Points on a hilly landscape, in no order, each with its height.
A ball rolls from a point to the lowest of its 2 nearest points, and stops where none of them is lower. Distance is the straight distance between rows; heights are no part of it.
Z627: 5; 10; -41; -38; -7; -5; 22; -60; -57; -43; -35; 4; -6; 3; 15; 32; -1; 7; -11; -15; 48; 24; 35; -24; 16; 7; 4; 11; 29; -10; 14; 11; 12; 1  h=622
Z333: -1; 19; -4; 8; 14; -3; -15; 36; 14; 1; -7; -16; 22; 4; 29; -33; -8; -6; 3; 24; -7; -25; 27; 12; 3; -32; 10; 4; 19; 32; 3; 26; -5; 6  h=397
Z422: 13; 39; 30; 7; 32; 20; -50; 21; 5; 51; 31; -16; 43; 7; 31; -24; -27; 11; -41; 14; 9; -22; 0; -6; -29; -4; 8; 0; -13; 26; -2; 19; -13; -34  h=508
Z11: 34; -15; 20; 16; 24; -7; -24; 34; 19; 17; -27; -33; 5; 14; -7; -18; 4; 7; -16; 43; -4; 18; 11; 27; -1; -15; -7; -5; 15; 40; -12; -15; -4; -2  h=381
Z184: -49; -16; -29; -24; -30; 11; 28; -32; -23; -45; 32; 28; -6; 10; 12; 37; -8; -19; 18; -31; 3; 2; -14; 2; -5; 17; 21; 32; -27; -35; 20; -16; -18; 20  h=258
Z465: 22; -25; -8; -37; -44; 25; 10; -35; -20; -35; 61; 11; 10; 41; -8; 25; 12; 16; 7; -10; 18; 37; 1; -26; -2; 3; 6; -20; 0; 3; -9; -32; -5; -2  h=507
Z150: -45; -41; 24; -17; -15; 16; 6; -31; -4; -40; 21; 3; 7; 25; 34; 21; -32; -40; -3; -10; 14; 18; 13; 18; -9; -17; 36; 45; -34; -10; 7; -17; -52; 60  h=842
Z697: 8; 15; -32; -27; -16; 32; 6; -13; -1; -20; 63; 13; 15; 20; -7; 3; 33; -1; -1; -1; 16; 3; 2; -22; -3; -1; 10; -2; -4; 9; 2; -25; 13; -19  h=571
Z678: 18; -32; 27; 25; -13; 4; 2; -15; -7; -12; 13; 3; 14; 29; -54; 21; -1; 10; -8; -39; -21; 49; -8; 3; 14; 10; -24; -58; -12; -23; -7; -38; -9; 16  h=682
Z266: -32; -12; 3; 8; -1; 0; -4; 0; -13; 6; -24; -9; -3; -4; 4; 12; -26; -11; -11; 6; -10; 8; -18; 36; -15; -8; 21; 25; -11; -16; 26; 1; -15; 28  h=305
Z788: -27; -14; 8; 9; 2; 25; -7; 2; -7; -22; 33; -28; 13; 15; -18; 26; 13; -31; -14; 33; 9; 0; -16; 17; -45; -23; 65; 62; -30; 33; 10; -21; -3; 30  h=536
Z113: -7; -10; -10; 6; 34; -36; 22; 11; 16; -32; -90; -5; -42; -14; 3; 9; -4; -35; 34; 12; -8; -20; 20; -14; 28; 23; 7; 35; -2; 10; -1; 7; 28; 12  h=678
Z705: 11; 25; 16; 8; 50; -1; -41; 2; 13; 44; -39; 9; -31; -10; -13; -3; 11; -22; 5; 3; -6; -30; -22; -44; -33; 47; 0; 33; -36; 17; -24; 9; 36; -47  h=342
Z871: 36; 2; 20; 13; 21; -11; -10; 19; 1; 15; -30; -12; 3; 6; -5; -22; -8; 21; -16; 14; -11; 23; 18; 18; 19; -19; -26; -45; 34; 11; -8; -1; -12; -6  h=340
Z52: 46; 21; -22; 9; 10; -8; 24; 28; 21; 15; 7; -3; 2; -20; -35; -23; 45; -8; 16; 25; -12; -23; 4; -13; 37; -14; -16; -18; 28; 19; 8; -6; 14; -4  h=133
Z587: 8; 38; -34; -6; -9; 26; 20; 7; -19; 13; 62; 1; 34; -11; 4; -15; 20; 3; -11; -6; 9; -7; -1; -2; 7; -38; -1; -8; 10; -4; 28; -9; 4; -11  h=517
Z138: 3; 19; -20; 28; 34; -24; -17; 61; 10; 23; -39; -39; 4; -15; 19; -33; -1; 8; -17; 16; -28; -30; 17; 17; 2; -22; -12; 13; 16; 35; 10; 19; 25; 0  h=419
Z782: 57; -14; 28; -20; -21; -3; 2; 0; 32; -5; 41; 12; -3; 20; -24; -18; 14; 11; 24; 26; 6; 7; 5; -17; 24; 6; -16; -58; 20; 25; -45; 7; -12; -18  h=406
Z866: 20; 0; 36; 17; 21; 16; -51; 29; 21; 43; 20; -25; 18; 16; 0; -18; -4; -1; -26; 42; -10; -8; -21; 2; -47; -6; 17; 10; -18; 34; -4; -2; -7; -14  h=479
Z434: -25; -9; -3; -2; 15; 32; -19; -14; -21; -11; 18; -8; 25; 17; 6; 32; -17; -19; -34; -6; 14; 18; 1; -2; -29; 5; 26; 15; -34; 3; 15; -26; -4; -6  h=125
Z859: 33; 22; -4; -15; 16; 4; -3; -9; 12; 20; 8; 27; -16; 4; -6; 1; 30; -5; 10; 8; -1; -14; 0; -50; 7; 29; -9; -12; -2; 11; -27; 1; 22; -40  h=154
Z533: 48; 29; 2; 2; -1; 21; 4; 0; -18; 16; 45; 6; 33; 5; -2; -22; 13; 29; -24; -22; 6; 10; 20; -18; 19; -6; -23; -52; 17; -5; -5; -13; 14; -44  h=387
Z497: -40; 16; -14; 2; -5; -20; -24; 27; 6; 41; -2; -7; 11; -24; 17; -11; -22; -7; 7; -1; -7; -48; -31; 1; -33; 7; 25; 44; -23; -8; 11; 42; -8; -14  h=398
Z457: 2; 48; -49; 5; 9; 7; 6; 29; -19; 28; 15; -23; 21; -31; 8; -26; 16; 7; -22; 13; 10; -18; 9; 18; 5; -45; 9; 15; 32; 12; 39; 10; 14; -1  h=472
Z852: -29; 21; 18; 22; 18; -11; 3; 32; -15; 28; -33; 13; 1; -27; 27; -26; -31; 25; -12; -32; -22; -10; 9; 36; 0; -12; -31; -36; 20; -18; 13; 25; 2; 0  h=224
Z83: 1; -6; -18; -3; -32; -14; 30; -6; -5; -15; 40; 47; 15; 11; -42; 17; 27; 16; 23; -66; -29; -3; -13; -36; 22; 33; -45; -51; -6; -28; -3; -38; 26; -10  h=509
Z831: -25; -6; -1; -13; -6; -4; -13; -2; -10; 16; -37; -19; -6; -10; 40; 6; -19; 8; -11; 45; 16; -5; -11; 24; -29; -13; 20; 40; 9; 10; 15; 26; -10; 15  h=346
Z154: -8; 7; 11; 1; 23; 19; -19; -13; -4; -22; 30; -32; 13; 11; -9; 13; 31; -24; -16; 58; 35; -1; 9; -4; -55; -22; 73; 60; 0; 61; 8; -13; 14; 10  h=505
Z255: 10; 40; -10; 13; 53; -2; -7; 7; -39; 17; -29; 11; 16; -3; 5; -14; -12; 8; -29; -45; -10; 5; 28; -7; 1; 1; -18; -24; 5; -5; 18; -13; 29; -39  h=480
Z542: 32; 7; 25; 26; -27; -10; 25; 13; 6; 18; 24; 5; 23; -10; -45; -25; 17; 30; 5; -27; -22; 11; 2; 19; 45; -25; -55; -88; 31; -17; -13; -11; 1; 1  h=477
Z297: -32; -16; -38; -22; -16; 13; 44; -15; -1; -61; 24; 9; -13; 18; -25; 29; 14; -34; 22; -12; 5; -9; -4; -7; 23; 0; 30; 48; -28; -15; 25; -17; -2; 32  h=343
Z331: 10; -17; 17; 21; -37; 3; 18; -15; -17; -5; 32; 16; 24; 7; -31; -3; 1; 21; 4; -53; -22; 25; -3; 12; 29; -19; -42; -73; 9; -42; -14; -20; -9; 12  h=598
Z693: 9; -22; -2; -36; -28; 11; 7; -58; -45; -10; -15; 20; -6; 14; 5; 28; -11; 17; -19; 3; 22; 39; -10; -11; -6; 7; -4; -1; 15; -20; -8; 3; -8; -8  h=309
Z259: -23; 29; -46; 17; 6; -8; -16; 43; 2; 11; 27; -29; 21; -26; 10; -9; 16; -20; 11; 26; -7; -54; -3; 4; -23; -35; 38; 61; 7; 28; 27; 28; 8; 8  h=575
Z341: -30; -31; -4; -3; 10; -28; 4; 13; 6; -24; -87; -16; -36; -13; 8; 19; -11; -7; 2; 16; -11; -11; 4; 11; 15; 28; 15; 53; -10; 3; 19; 19; 8; 39  h=685
Z82: -13; -20; -11; -27; 23; -6; 3; -53; -18; -38; -68; 13; -46; 6; -22; 47; 13; -16; -4; 18; 22; 9; 2; -27; 3; 41; 18; 55; -21; -2; 3; 4; 15; 10  h=420
Z267: -3; -11; -35; -22; -16; -17; 35; -31; -16; -31; -25; 35; -32; -4; -26; 30; 21; -10; 23; -12; 4; -4; -17; -22; 36; 31; 10; 6; 0; -20; 8; 0; 17; 2  h=644
Z720: -43; -19; 3; 5; -20; -9; 31; -1; 18; -47; -13; 12; -11; 3; -2; 12; -23; -20; 32; -14; -19; -9; -4; 21; 29; 11; 6; 9; -22; -25; 18; -12; -14; 37  h=146
Z833: -24; -2; -2; 22; -11; -21; -18; 52; 31; 34; 7; -18; 5; -17; 2; -24; -10; 1; 10; 5; -34; -37; -23; 20; -7; -14; -8; 24; -9; 0; 7; 21; -9; 12  h=424
Z667: -12; -18; 5; -25; -4; 23; -7; -38; -46; -15; -17; -4; 4; 23; -7; 30; -15; -1; -40; -8; 17; 40; -9; 6; -16; 1; 17; 16; -15; -18; 20; -19; -16; 16  h=225
Z168: -11; -35; 30; 4; -13; -30; -4; 4; 19; -10; -71; 12; -35; 3; 0; 1; -26; 10; 6; 11; -22; 20; -9; 26; 5; 26; -8; -6; 0; -22; -5; 12; -7; 20  h=706
Z528: -38; 1; -26; 11; 4; 1; -19; 17; 0; -6; 9; -24; 11; -13; 2; 12; 5; -27; 5; 31; 10; -27; -19; 11; -41; -22; 53; 75; -15; 18; 14; 12; -5; 19  h=560
Z432: -9; -27; 24; 16; 5; 27; -11; 14; 18; -35; 64; -4; 40; 46; 0; 15; -21; -18; -1; -39; -12; 19; 17; 1; -4; 2; -7; -35; -40; 3; -2; -57; -18; 14  h=770
Z187: 77; -7; 14; -5; -30; -18; 15; -14; 4; 9; 37; 5; 16; 13; -55; -21; 32; 18; 19; -7; 7; 8; -3; -46; 34; 9; -29; -77; 35; 7; -45; -4; 6; -30  h=518
Z988: 27; -17; 40; -18; -21; 14; -3; 1; 40; 12; 27; 7; -5; 9; 17; -27; -8; 13; 22; 43; 1; -2; -4; 8; 7; -7; -5; -38; 24; 19; -29; 27; -36; 2  h=301
Z300: -65; -21; -17; -7; -34; 11; 26; -33; -31; 1; 30; 21; -14; -3; 19; 27; -24; -7; 3; -59; -1; 27; -34; 16; 2; -3; 1; 25; -28; -72; 21; -14; -30; 30  h=103
Z534: -19; -7; -20; -18; -38; 17; 30; -43; -26; -19; 49; 6; 3; 9; 29; 5; -8; -1; 7; -15; 17; 23; -1; 18; 15; -40; 7; -7; 20; -30; 13; -4; -28; 25  h=791
Z115: 27; -36; 34; -33; -7; -11; 13; -13; 22; -36; -22; -6; -16; 29; -2; -2; -12; -16; 32; 41; 24; 29; 25; 7; 22; 4; 21; -15; 15; 32; -35; 2; -28; 15  h=753
Z59: -49; -21; 9; 21; -12; -11; 16; 4; 7; -11; -8; -1; -10; -8; 14; 7; -28; -19; 9; -21; -18; 10; -2; 46; 21; -24; -3; 10; -8; -40; 14; -3; -35; 62  h=241
Z500: 25; -21; 32; -18; -30; -16; -6; 12; 53; 33; -15; 7; -33; -9; 9; -32; 0; 28; 20; 49; -12; -11; -22; 14; 7; 15; -26; -22; 24; 7; -33; 39; -19; -5  h=229
Z811: -30; -9; 15; 41; -4; -27; 13; 37; 10; 30; -54; -12; -15; -33; 29; -28; -29; 38; -1; -32; -33; -4; 18; 70; 12; -30; -44; -33; 38; -23; 2; 30; -10; 32  h=179
Z203: 34; 27; -34; -9; 34; 19; -8; -59; -21; -18; -15; -4; -21; -10; -4; 12; 37; -8; -1; 17; 53; 26; 31; -46; -16; 8; 9; 32; 10; 25; 2; -6; 36; -27  h=588
Z817: 5; -34; 43; -4; -26; -1; -17; 6; 35; 6; 5; -9; -15; 19; 14; -9; -12; -1; 12; 48; -10; 12; -27; 27; -13; -10; 0; -4; -1; 6; -19; 5; -39; 19  h=368
Z387: 47; 42; 12; 15; 35; 13; -10; 12; -35; 25; -3; -8; 26; -2; 3; -32; -11; 29; -37; -26; 4; 18; 46; -14; 13; -17; -25; -52; 32; 1; 2; -8; 16; -43  h=451
Z631: -19; 7; -13; -3; 5; 18; 1; 2; -9; -22; 29; 12; 32; 17; 22; 8; -21; -21; 2; -29; -1; -6; 7; 0; -5; -3; 9; -5; -24; -4; 18; -21; -6; -7  h=228
Z320: -13; -26; 5; -41; -24; -2; -2; -27; 10; -8; -30; -4; -30; -2; 27; 18; 3; -4; 12; 71; 31; 8; -19; 4; -25; 11; 34; 43; 12; 23; -9; 30; -17; 13  h=380
Z884: -29; -17; -34; -25; 13; 16; 23; -30; -9; -69; -21; 6; -26; 9; -23; 48; 20; -29; 2; 1; 24; -8; 6; -19; 8; 15; 37; 71; -24; -1; 20; -9; 12; 21  h=390
Z606: -69; 2; -1; 16; -29; -44; 8; 46; 34; 9; -28; -3; -18; -41; 34; -20; -21; 1; 34; -22; -33; -39; -24; 28; -4; 20; 9; 25; -5; -22; 10; 34; -7; 24  h=95
Z778: -11; -31; 30; 13; -8; 8; -19; 28; 36; 4; 29; 0; 4; 10; -13; -2; -11; -25; 5; 26; -20; -8; -43; 15; -27; 6; 15; 5; -38; -1; -7; -8; -16; 0  h=433
Z109: 1; 51; -37; 6; 26; -10; 11; 45; 5; 48; -17; -11; 2; -33; 3; -29; 23; 7; -6; 0; -13; -45; 0; 0; 15; -16; -13; 9; 22; 9; 23; 25; 21; -10  h=442
Z213: 30; 10; 0; -8; 21; 26; -18; -16; 8; 5; 16; -18; -14; -1; -17; -1; 46; -11; -2; 67; 37; 2; -5; -16; -39; -9; 47; 37; 7; 52; -7; -10; 21; -14  h=465
Z309: 20; 18; 14; -6; 11; 2; -2; 7; -11; 6; -14; -8; 13; -14; 31; -28; -26; 23; -7; 6; 2; 11; 47; 22; 26; -36; -27; -46; 57; 6; -8; 32; -11; -10  h=298
Z358: 33; 29; -53; -26; 10; 2; 6; -65; -51; -48; -21; -6; -7; -1; 0; 15; 36; 8; -4; -13; 72; 34; 54; -44; 3; 5; 11; 24; 30; 11; 4; -8; 35; -11  h=606
Z589: -31; 15; -27; -1; -8; -32; 0; 30; 14; 38; -31; 2; -33; -47; 1; 0; 4; 4; 12; 18; -9; -50; -43; -5; -24; 29; 9; 49; -13; -11; 11; 37; 19; -21  h=373
Z887: 18; 7; -22; 17; 26; 31; -16; 12; -15; -22; 44; -18; 36; 32; -27; 23; 18; -8; -44; -23; 4; 33; 24; -22; -13; -1; 11; -1; -39; 7; 20; -72; 27; -12  h=561
Z57: -2; -13; -32; -1; -3; 6; 16; 1; -14; -35; 31; 19; 13; 35; -27; 33; 11; 9; 5; -62; -17; 7; 7; -36; 14; 32; -17; -17; -25; -19; 11; -58; 20; -8  h=410
Z94: -55; 9; 1; 39; -11; -44; 2; 54; 33; 28; -25; -12; -3; -41; 39; -37; -25; 26; 15; -35; -44; -33; -2; 49; 7; -9; -28; -3; 9; -12; 5; 33; -4; 29  h=136
Z47: -10; 13; -14; 9; 52; -12; -32; -17; 13; 5; -50; 0; -32; -18; 1; 12; 11; -29; 11; 27; 18; -33; -9; -40; -43; 34; 17; 69; -31; 18; -7; 11; 38; -27  h=369
Z724: -19; -20; 30; 33; -15; -12; -22; 36; 26; 44; -2; -26; -5; -14; 21; -30; -24; 21; -9; 7; -29; -4; -22; 51; -16; -20; -28; -6; 0; -7; -13; 12; -27; 24  h=450
Z78: 44; 53; -2; 6; 53; 9; -30; 13; -16; 46; -18; -25; 18; -15; 13; -31; 16; 17; -42; 24; 21; -8; 30; -14; -9; -25; -4; 21; 26; 30; 12; 19; 18; -37  h=549
Z272: -36; -39; 15; -17; -28; 23; 19; -28; -1; -37; 24; 20; 0; 14; 34; 12; -26; -14; 20; -6; 12; 21; 2; 29; 14; -12; 6; 0; -8; -17; -7; -10; -44; 43  h=820
Z466: 9; 62; -2; -16; 36; 26; -22; 6; -21; 25; 19; -4; 30; 3; 34; -17; -10; 16; -46; 0; 22; -17; 31; -19; -11; -7; -1; -5; 13; 17; 4; 23; 4; -42  h=530
Z711: 19; 1; 7; 23; 36; 15; -25; 0; -40; -9; -4; -18; 31; 31; -12; 22; -10; 7; -56; -39; -5; 57; 32; -18; -8; 12; -3; -26; -25; -6; 15; -57; 17; -10  h=526
Z967: -7; 42; -30; 30; 40; 7; -24; 43; -2; -6; 54; -18; 44; -6; -22; -7; 15; -39; -6; 3; 11; -44; 9; -26; -21; -20; 44; 51; -20; 36; 16; -7; 25; -13  h=611
Z972: -14; -18; -21; -10; -42; -18; 37; -23; -5; -17; 4; 47; -14; 0; -38; 20; 7; 10; 32; -41; -25; -6; -38; -20; 26; 36; -15; -28; -8; -42; -2; -12; 14; 5  h=596
Z544: -7; 53; -35; 4; 25; 8; 3; 34; 6; 18; 42; -5; 33; -18; -7; -24; 27; -18; 1; 9; 12; -65; -4; -21; 9; -17; 27; 28; -5; 23; 23; 21; 25; -12  h=593
Z314: 1; -45; 50; 23; 8; -36; -2; 25; 40; -19; -81; -13; -25; 15; -4; -12; -31; 14; 5; 0; -31; 25; 15; 42; 22; 16; -22; -25; 8; 2; -24; -2; -20; 39  h=718
Z362: -3; 8; 41; -12; 0; 18; -22; 14; 11; 12; 28; -12; 23; 8; 57; -27; -36; 9; -3; 30; 7; -18; 20; 19; -10; -25; 13; -7; 18; 24; -10; 31; -31; -2  h=366
Z996: 12; 3; -33; -10; -51; 23; 41; -28; -36; -15; 70; 0; 23; 6; -3; 3; 18; 12; 3; -31; 6; 19; -2; 3; 21; -40; -16; -30; 19; -31; 21; -27; -11; 13  h=754
Z847: 23; -25; -6; -41; -54; 6; 15; -55; -31; -27; 27; 16; 0; 30; 7; 25; -2; 30; 10; 0; 18; 25; 1; -22; 1; 10; -7; -35; 27; -19; -25; 5; -15; -11  h=405
Z239: -58; 11; 50; 14; -25; -5; 3; 9; 29; 44; 34; 39; -5; -34; 44; -20; -42; 21; 25; -54; -9; -20; -29; 35; -17; 27; -23; -30; -16; -47; -21; 42; -28; -15  h=440
Z50: 6; -2; -21; -3; 7; -30; -7; 14; 18; 34; -55; -6; -49; -35; -14; 14; 31; 3; 2; 41; -19; -20; -38; -11; -15; 32; -3; 39; -12; 1; -3; 16; 28; -16  h=345
Z496: 1; -15; 23; -1; -37; -23; 6; 33; 70; 12; 7; 9; -23; -13; 0; -29; 10; 1; 38; 34; -32; -35; -36; 11; 15; 19; -20; -14; -4; 9; -29; 23; -15; 7  h=142
Z765: 37; 13; -17; -17; -13; 2; 8; -19; -17; 9; 20; 23; 1; 10; -23; -1; 25; 22; -10; -14; 7; 3; -8; -43; 11; 13; -20; -37; 15; -9; -16; -4; 19; -34  h=272
Z121: 37; -11; 22; 27; 15; 15; -21; 33; 13; 16; 11; -28; 19; 18; -36; -8; 21; -11; -33; 38; -9; 26; -7; 12; -21; -21; 17; 3; -12; 35; -2; -33; 2; -6  h=431
Z252: -27; -4; 34; 0; -22; 6; 7; -15; -2; 20; 11; 43; -2; -12; 42; 4; -45; 27; 11; -47; -15; -2; -7; 15; -6; 20; -27; -51; 0; -41; -17; 29; -11; -16  h=382
Z922: -48; -45; 28; -8; -19; -12; 4; 3; 17; -28; -69; 4; -37; 2; 9; 16; -26; -9; 3; 8; -17; 14; -15; 26; -7; 32; 18; 42; -24; -29; 5; 11; -24; 41  h=694
Z101: -34; -10; 5; -5; -31; 11; 14; -41; -23; 11; 20; 31; -1; -7; 19; 14; -32; 10; 4; -39; 1; 24; -22; 24; -4; 6; -15; -29; -9; -53; 1; 2; -24; 4  h=282
Z910: 40; 42; -17; 6; 49; 0; -17; -22; -4; 19; -20; -6; -11; -16; 6; -10; 34; -5; -5; 14; 33; -12; 32; -39; -4; -1; -2; 19; 20; 28; -1; 14; 35; -36  h=569
Z296: 12; -9; -3; -34; -4; 6; 5; -26; 4; -4; -6; -8; -20; 6; -10; 10; 29; -6; 5; 54; 30; 15; -8; -3; -17; -4; 30; 19; 16; 40; -7; 10; -8; 0  h=418
Z220: 64; 5; 5; 8; -17; -23; 25; 20; 15; 16; 17; 6; 11; -14; -62; -27; 43; 10; 9; 2; -16; -1; 0; -11; 45; -17; -36; -66; 32; 3; -11; -22; 12; -4  h=323
Z103: 21; 5; -39; -25; 14; -18; 16; -55; -43; -23; -77; -17; -23; -17; -11; 24; 22; -2; -3; 13; 44; 27; 39; -9; 31; 0; 11; 23; 38; 10; 9; 26; 17; 12  h=637
Z558: 34; -12; -13; 0; -48; 7; 25; -29; -35; -14; 47; -5; 23; 22; -41; 11; 27; 25; -2; -35; -2; 38; 1; -10; 27; -19; -25; -53; 18; -30; -4; -33; -2; 5  h=691
Z854: 26; -4; -27; -5; 15; -33; 28; -20; -5; -26; -65; 11; -47; -10; -27; 28; 17; -22; 42; 1; -3; -7; 9; -35; 34; 25; -7; 2; 7; 2; -11; 5; 30; 1  h=666
Z617: 18; -38; 43; -2; -17; -27; 6; 15; 48; -29; -36; -7; -14; 14; 1; -13; -19; -8; 37; 24; -3; 15; 16; 24; 27; 5; -13; -31; 18; 22; -30; 8; -28; 33  h=734
Z80: 25; -24; 25; 18; 6; 23; -17; 3; 2; -33; 26; -8; 33; 48; -28; 15; -8; 5; -19; -36; -11; 57; 25; 5; 13; 4; -13; -50; -20; 4; -12; -59; -13; 13  h=731
Z498: -32; -2; 43; 11; -39; 4; -7; 4; 35; 68; 60; 35; -8; -33; 5; -10; -18; 23; 12; -18; -14; -19; -63; 17; -31; 20; -20; -26; -31; -51; -16; 24; -31; -23  h=493
Z244: -18; -12; -1; -15; 23; -2; -16; -31; 3; -13; -41; 7; -30; 0; -2; 39; 1; -18; -6; 32; 25; -11; -21; -21; -46; 41; 27; 75; -30; 14; -2; 8; 16; -10  h=393
Z388: 6; 13; -7; 24; 54; 8; -18; 4; -37; -2; -47; -6; 8; 11; -12; 11; -17; -10; -48; -26; -5; 23; 18; -5; -12; 15; -2; 8; -21; 4; 24; -27; 30; -14  h=501
Z329: -51; -7; -12; 13; 1; -30; 15; 33; 17; -31; -32; 1; -1; -14; 30; -4; -29; -21; 24; -9; -23; -32; 2; 16; 22; 8; 15; 27; -18; -10; 13; 17; 4; 21  h=39
Z447: 3; 29; 19; 10; 21; -23; 13; 26; -1; 19; -39; 12; -2; -24; 42; -37; -31; 33; 6; -25; -20; -30; 36; 20; 30; -14; -39; -50; 46; -3; -7; 49; 5; -11  h=260
Z763: 4; -13; 33; -7; -20; 25; -4; -14; -5; 13; 48; -14; 15; 2; 43; -16; -18; 11; -4; 24; 13; 21; 14; 37; -6; -52; -7; -24; 28; 7; -17; 5; -45; 14  h=415
Z97: 2; -11; 42; 20; -13; 19; -27; 3; 6; 44; 32; -11; 6; -5; 23; -18; -25; 18; -15; 11; -6; 15; -14; 35; -14; -31; -28; -25; 8; -14; -10; 6; -35; 2  h=463
Z913: 38; 17; 0; -2; 36; -16; -21; -17; 15; 29; -63; 2; -46; -13; -23; 6; 36; -14; 16; 29; 1; -14; -14; -41; -5; 31; -16; 23; -2; 14; -21; 12; 31; -34  h=306
Z407: -4; 26; -33; 16; 20; 28; -5; 17; -13; -9; 59; -12; 43; 9; -25; 2; 19; -30; -16; -19; 11; -13; -1; -12; -18; -8; 23; 22; -33; 5; 26; -38; 24; -19  h=602
Z926: -22; 7; -19; 3; 12; 13; 0; 25; 8; -11; 56; 19; 30; 17; -10; 10; -10; -6; -2; -57; -19; -19; -5; -21; -3; 27; -6; -23; -45; -14; 9; -36; 15; -24  h=325
Z287: 59; 14; -8; 6; 25; -9; -1; -27; 4; 13; -45; 24; -42; -3; -34; 3; 41; -21; 25; -15; -6; -11; 2; -64; 0; 31; -25; -6; -15; 4; -32; -13; 39; -38  h=248

Where does a ball stop that starts at each point below?
Z358: Z329
Z259: Z329
Z871: Z329
Z115: Z329
Z617: Z434
Z267: Z434
Z724: Z859
Z407: Z859

Call two points neighbours if one is among the 2 nearest of the other. Go from one point of each pair to the other, from neighbour to neighbour, staying as low as possible. Name the highest point that can't be avoided.
Z434 / Z859: Z697
Z300 / Z859: Z82
Z859 / Z362: Z97
Z362 / Z52: Z109
Z496 / Z329: Z866
